A landscape with many valleys, sampled at points; each row gives a point and its height.
From any point a ball rolls to the lowest of the 2 points nearest to it. It stops when none of these is lower. Distance is the straight distance between rows; heights are no part of it.
Q275: [  5  31 -11 -13  -9  24  -8 -30  -3  26  15  -8   0  17  34  -2   2 -12
 -19  -2   2  22]  h=6.30
Q23: [  7   4 -14   5 -12 -15 -13  15 -10 -13 -20  -5   2 -40 -45 -32   1   8
   4   2  16  11]  h=3.93
Q231: [  7  -5   6 -13  -6 -10  14   5 -12   8 -23  11 -14  -9  20  24  31  16
  15   2  11  15]  h=2.18
Q791: [  9  -4   9 -12 -22  16  -9 -14   0  27 -20  -8  17 -21   1 -29 -18 -37
  -3 -26   3   8]  h=5.94
Q11: [ 22   6  14 -11   3 -22   6  16 -10 -40   4  -9  -1 -11 -12  10 -14   7
   3 -34  -3  16]  h=3.98
Q659: [  1   3  -7  11  28 -27   1  24   3   2  26  -2  10 -13  -5 -18 -11  -1
  18   4 -11  11]  h=2.76
Q373: [  3 -16  -6  -3  -6  32   4  18   8  -5  -4   5 -14  22  19  15  23  27
  -2  13  30 -18]  h=6.77
Q332: [ 17  -5 -13   1 -14  35   1  -5 -10 -27  -7   6  11   9  21   4 -11   7
   7  -1  29 -15]  h=6.92
Q287: [ 30   9  -8 -19  17  13  -7 -23  11  28  -8   3   2  12  -6  23 -42   6
   2   3  14  15]  h=5.41
Q737: [ -4   7  -6  14  -7  13  -9  -9 -11  -3 -12  -6   5 -17 -55 -24 -13 -47
 -25 -16 -27  31]  h=6.52
Q652: [-30  -1  13   5  -6  12  -6 -52  17  44 -16 -20 -21  -3  14   5  23  12
 -25  15  21 -25]  h=6.73
Q462: [  5  11   0   1  -2 -16   6  11  -8 -27  -9   1   8 -10 -20  -7   8  18
  24 -10  18  12]  h=3.22
Q831: [-17  -7  12 -13 -23  28 -15  -9  27  45 -14 -23  -3   1  17 -11  -3  10
 -23  -9  37  -6]  h=6.45
Q615: [ 34   0 -18  13   5 -26   0  17 -20   6   7   4   8  -8 -11 -22 -15 -24
   9  -5 -29  10]  h=2.29
Q158: [ 12 -17   3 -15  -1  -1   3  -9  -6 -14 -21   8  19 -35  -9  28   3 -21
   4  12   1   1]  h=2.11
Q768: [ -4  33 -19 -29 -25  17 -19 -15  -5  20  24  22  -9 -16   3  25  12 -12
  -2  -1  -2 -15]  h=4.69
Q15: [ 17 -14  16  34 -26 -23  12  27  18 -47  14   8  21   4 -32  -2 -17 -31
   0 -16  -1 -10]  h=3.12
Q909: [  6  24  14  -9 -21  -3 -17 -10  -6  35 -11   1 -15  27  15  22 -12  24
   0  25   0  24]  h=2.00
Q481: [-21  10   7 -11  -7  30 -22  14   7  24  -8 -16 -18 -15   4  -5  -2  17
   0  -3  12  11]  h=6.31
Q30: [  4   1  21  16  26 -37  32  26 -25  -4  13   3 -16   3  12  12  15  -2
  15 -11  10 -11]  h=3.46
Q806: [ -9  13  19   3 -21   7 -16 -32  22  31 -22 -14 -18  31  17   7 -11  32
 -12  19  -6  -6]  h=2.66
Q7: [  4  16 -13   8  32   6  -7 -11   3  39   5 -18 -21  30  22   6   4  24
 -19  26 -21  -1]  h=4.70
Q779: [-35 -27  10   3  14  -5  13   5 -10  -9 -30  -8  25   2   1 -24  14  -7
  11   7  -6  -8]  h=5.76
Q621: [ 28   0 -12 -17  -5   2 -17  -8   0  10  11  17   1 -12  -4  -1 -35 -35
   4 -17 -38  17]  h=3.34
Q53: [-29  -1  13   1  25 -12  28  10   1 -15  13 -15   3  37  19  10  19   9
  -2  -6  -1 -25]  h=3.53
Q596: [ -1  -3  -5 -16  27  -1  11  28  12 -12  -3  -3   3  14 -14   5   9  33
  15  -6  34   9]  h=2.42
Q519: [ 21  -4 -27   5  -5   9  -1  41 -21 -10  25  22  -2 -17 -42  -3  -1 -26
 -10  -7  -4  -6]  h=4.84
Q861: [ 17  16  13 -24  -5 -10   8  13 -18 -24  25   3  20   5  13   9   0 -10
  -5 -11  -1  27]  h=4.15
Q794: [ -8  26   1 -27 -13   2  -9 -23 -28   5 -20   0   2 -21 -24  16 -16 -35
   6 -24 -28   0]  h=5.22
Q816: [-24 -28  28  23  22 -21  34  19   8 -21  22  12   8  27  11  -6  -3 -11
  15 -13  12 -29]  h=3.04
Q208: [ 13  21  -8  -3   8  -9   3 -17  -2  -1   2 -26 -16  37  28   5  32  33
 -29  14 -11 -11]  h=4.32
Q361: [ -9 -24  11 -12 -10  15  -6  -4  19  38 -33   6   5  -8  17 -24  -2 -11
  18   1   4  24]  h=5.75
Q422: [  8   0  -3   2 -17   7 -13  12  13  13   6  12 -20  29  15   7  26  50
 -10  48  25   2]  h=6.61
Q19: [ -3  20  -2  -3   6 -29   0  32   8 -32  40  -2   0 -28 -32 -19  12  -8
   2 -36  -7   8]  h=4.33
Q818: [-16 -20 -12  26 -12   1  -2  24  21 -23   0  -1   6 -25  -6 -12  15 -25
   5 -15 -25 -23]  h=4.81
Q656: [  1  -7  23  -3 -27   2 -22 -20  21   7 -33 -12 -16  48   8  12  21  33
 -31  35 -23 -17]  h=3.11
Q505: [ 27   9 -17  18  16 -11  23   2 -24   0  17  23  17   6   5   3   4 -30
  15  -7  -3   0]  h=3.25
Q274: [ -6 -41   9  -1  15  10   8   4   5  33 -14   5  -9  11  34 -11   0  12
   7  17 -10  13]  h=5.56
Q974: [ 24  20 -22 -26 -14   2 -10  15 -30   6  31  38 -15 -13 -15   9   2 -17
   7 -11  -9  -7]  h=4.97
Q225: [ 14 -12 -14  -4 -30 -21  -6  19  -5  -6 -26  -4  -1 -27 -34   5 -21 -30
 -16  -2 -38   8]  h=5.29
Q429: [ -1 -35   5  17  37   7  11 -18  -8   1 -20 -12  -3 -25  10  -6 -14   2
   4   3 -13 -16]  h=5.05
Q566: [-35 -29  15   4  -2 -12   2  12   6 -16  11  24  -8  23   9 -15   6  42
  25  30  19  -7]  h=6.25
Q756: [ -2 -20  12  24  -7 -15  23  21  11 -36   0  15  17  12  -8  -8   9 -13
  27 -26  10 -16]  h=2.46
Q85: [ -4  -9 -10   4   0  13  -7 -21  51  -4  -3  -6 -12  48  10  -4  12  43
 -13  16   7   4]  h=2.44
Q44: [-10  11 -16  -8 -14   2  12  -3   4 -11  18   0  14   7  48  -8  40  -1
   3   5   3  -6]  h=6.62
Q157: [-19 -22   1  22  23   7   9 -12  -4 -22   8  -7  -6 -14  29  -8   9  17
   3  12   3 -32]  h=4.76
Q50: [  1  22  19  -1 -10 -11  -8  -6   5  -4  13  14  -4   8  28   7  -4  24
  13  19  -2  35]  h=2.82
Q625: [ 15   9 -18  -9  -4  14 -19  17 -15   0  -1  14  -1 -27 -43  -1  -7 -14
   3  -5  33  14]  h=4.43
Q80: [  8  23   1   4   4  -4  -4   3 -41  18 -13 -11  -4  -5   6   3 -25  -9
  18   4 -12 -10]  h=1.97
Q18: [-35 -30  10   0   3 -11  -6  -9 -11  -3   4  -3 -40  33  11 -21  20  58
  -3  30  10  -7]  h=6.11
Q452: [  5   7   3 -14 -12  -5 -13   8 -30 -24  -3   6   1 -30 -39  18 -22 -26
 -10 -11 -30   1]  h=5.46
Q571: [  7 -27 -14  22 -27   6 -10  21  16  -5  -8  10   1 -25 -26   7   2 -45
 -11 -10 -41  -1]  h=5.03
Q189: [ -8  -7   9 -20  -1  16  20 -28  -3  -1 -39   3  15  -6   3  28  26   0
   7   7  21  13]  h=1.43
Q734: [ 26   6  12 -34   1  10 -18 -12 -18  40  -3   3   3 -12 -21  13 -54 -22
 -11 -10   4   2]  h=5.77
Q531: [  8   9 -29 -18   0 -26  -6   8  14 -26  31  10  17 -23 -39 -18  10 -28
 -15 -17 -16  23]  h=3.56
Q590: [ -1 -10   6  31  26 -17  19  20 -30 -27  -8  -9   1 -19  -9 -11   7  -1
   9  -9  -2 -29]  h=4.10
Q182: [ 13  -2   1  13  30  15   5  -3  12 -15  26 -18 -20  11  28   9  -3  28
 -22  -4  -7  13]  h=5.93
Q671: [-16  13 -12  -1 -12  25  -3 -19  19  27  -7  14  -2   0   9  28   8  -4
  10  10  19 -16]  h=4.46
Q31: [  3  -8   7   0  -9  17 -11 -35  37  64 -11 -20 -12  29  13  -3  16   9
 -39   3  21 -12]  h=6.60
Q933: [ -8  34  -5 -14 -10   9   2 -18 -19 -12  -9 -13  -7   5   8  15   9 -11
   8 -32 -15 -13]  h=5.00
Q529: [-15 -30  25   7  11 -14  14  25   1  -9 -20  -8  11   1   1  -3  -1 -10
  15 -16 -29  15]  h=5.57
Q46: [  5   0 -24   7  11  24  -2 -10  10  10  -3   7  -4 -15 -12   4   4 -25
  12 -16  -2 -11]  h=4.19
Q695: [ -7 -47  13  22  19   9   2  24   6  16 -16   2   2 -22   5  -5 -13 -15
   9  15 -22   2]  h=5.32
Q138: [ -6   9  23   7   1  -3  -8 -12 -10  41 -26   0   0  15   9   9 -30   1
  21  17   4   1]  h=1.07
Q834: [ 14  11   9 -14   5  26 -14 -32 -22   4  -1  -6   6 -20 -45 -22 -31 -28
 -25 -23   4  25]  h=6.33
Q602: [-15   6  19  14  13 -18  18  -3  -6 -26  12 -31 -19  48  32  -2  30  36
 -27  -1 -13 -28]  h=3.92
Q551: [ 23  12 -26  12 -17  20  -7  11 -21 -35  18   7  10  -5  -3 -18 -22  -9
  15  -9   9 -24]  h=7.05
Q87: [-10   5   2   6  23  35 -14  18   1   4  29 -16  -8 -10  21  -9  -6  15
  -9   2   9  16]  h=6.16
Q359: [  9 -10 -28  25  -2  -1   0  19 -11 -18 -21 -14   9 -27 -20 -19  -7 -20
   1  -3  -9 -36]  h=4.54
Q842: [ 13  13   5 -18 -19  -8 -10 -21 -41  18 -14  25  16 -11 -80  -1 -29 -44
 -31   7  -6   2]  h=6.34
Q920: [-19 -14   6 -11   4  32   3 -18  45  -1  -5   4   6  20   7  20  11  15
 -13  11  16  27]  h=3.05
Q815: [  8  24   4 -22  -9  22  -8 -34 -22  13  -8 -17   8  -4   5 -27 -21 -18
 -10 -14  22  12]  h=6.12
Q952: [ 10   0 -14   9  -5   1  -4  -5  24 -14  18  17   7 -22   1  18  -1 -26
  19 -25 -24  12]  h=3.87
Q454: [ -6  26   0   2  -1   2   0 -24  -2   2  -9 -25 -24   6  42  22  17  14
  -4  -9 -29   1]  h=4.72
Q840: [  0   0  -4  -3  15  -4  12  13  36 -19  16   0 -11  45   2   5  15  42
   0 -15  19  17]  h=1.25
Q532: [-36  -7   7  -1  -5  17   1   0  -7  21 -29  -8  21  -4   8 -23   3   0
  12  22  22 -22]  h=5.89
Q364: [-16 -24   4  30  -1   3   7   9  -3 -14  23  24   1 -20  16  10  10   4
  18  29   6 -24]  h=4.49
Q181: [ 18  10 -18  -9  27  -7   5 -17   8  29  -3  -7   7  29  14  16 -11  21
   6  23   5  -5]  h=5.04
Q778: [ -9  15   4   8  35 -24  14  -3   9 -25  30 -24 -14   2  20 -11   0  25
   6 -28  -7   1]  h=5.53
Q679: [ -7  -4  15   5   6 -15  23  30 -21   4  -4   6 -27  25  17  32  34  27
   8   1  12  -7]  h=2.84
Q408: [ -2  27  21   4   9 -46  18   7   2 -34  32 -14   3  -8   5 -18  13 -12
  10 -41  -2 -13]  h=5.01
Q739: [-45 -18   8  -1   4  20 -10  -7  -1  19 -10 -15 -15   4  19 -23  14  31
  -7  32  19 -20]  h=5.99
Q83: [ -6 -16   4  -1  -6   5  -1  -4   8  11  -6  21   1  14  18 -18   9  39
  16  39  34  17]  h=6.43
Q702: [  1 -13  -3   0  23 -11 -10  -5  27   0  -2   5  27 -31  -6 -18 -21   4
   9  20  -7  19]  h=1.41
Q517: [  7  -2 -27  20 -33 -32   9  23  12 -44  23   5  11  -5 -59   5 -11 -22
 -28  -3 -11  -8]  h=3.85
Q535: [  0  12  10  -6   0 -21   5  17  12 -14  42  13   3  -2  19  32   5   5
   2   3   4   6]  h=3.58
Q832: [ 25   9  14 -13 -34 -11 -25 -17 -33  20 -21   5  -3 -25 -45  -4 -50 -33
 -20  -6 -13  -2]  h=6.09
Q515: [  8  -1  -6   8   8  -1  -1  12   1  -1  12  22  18  -2   2  27 -14   8
  21  30  14  -8]  h=4.13
Q606: [-14  36 -26  -6  -1  13   3 -20  17   1  24  -3   4  31  21   8  30  -1
 -11  -9   0  10]  h=6.46
Q983: [  9 -12 -18  -3   4 -35   7  -2  26 -14  -9   2  38 -19 -28 -19   2 -17
   4   1 -13  24]  h=2.63

Where does a ball stop that starts at each point below?
Q225 | Q189
Q974 | Q615
Q87 | Q702
Q842 | Q756
Q551 | Q189
Q452 | Q756
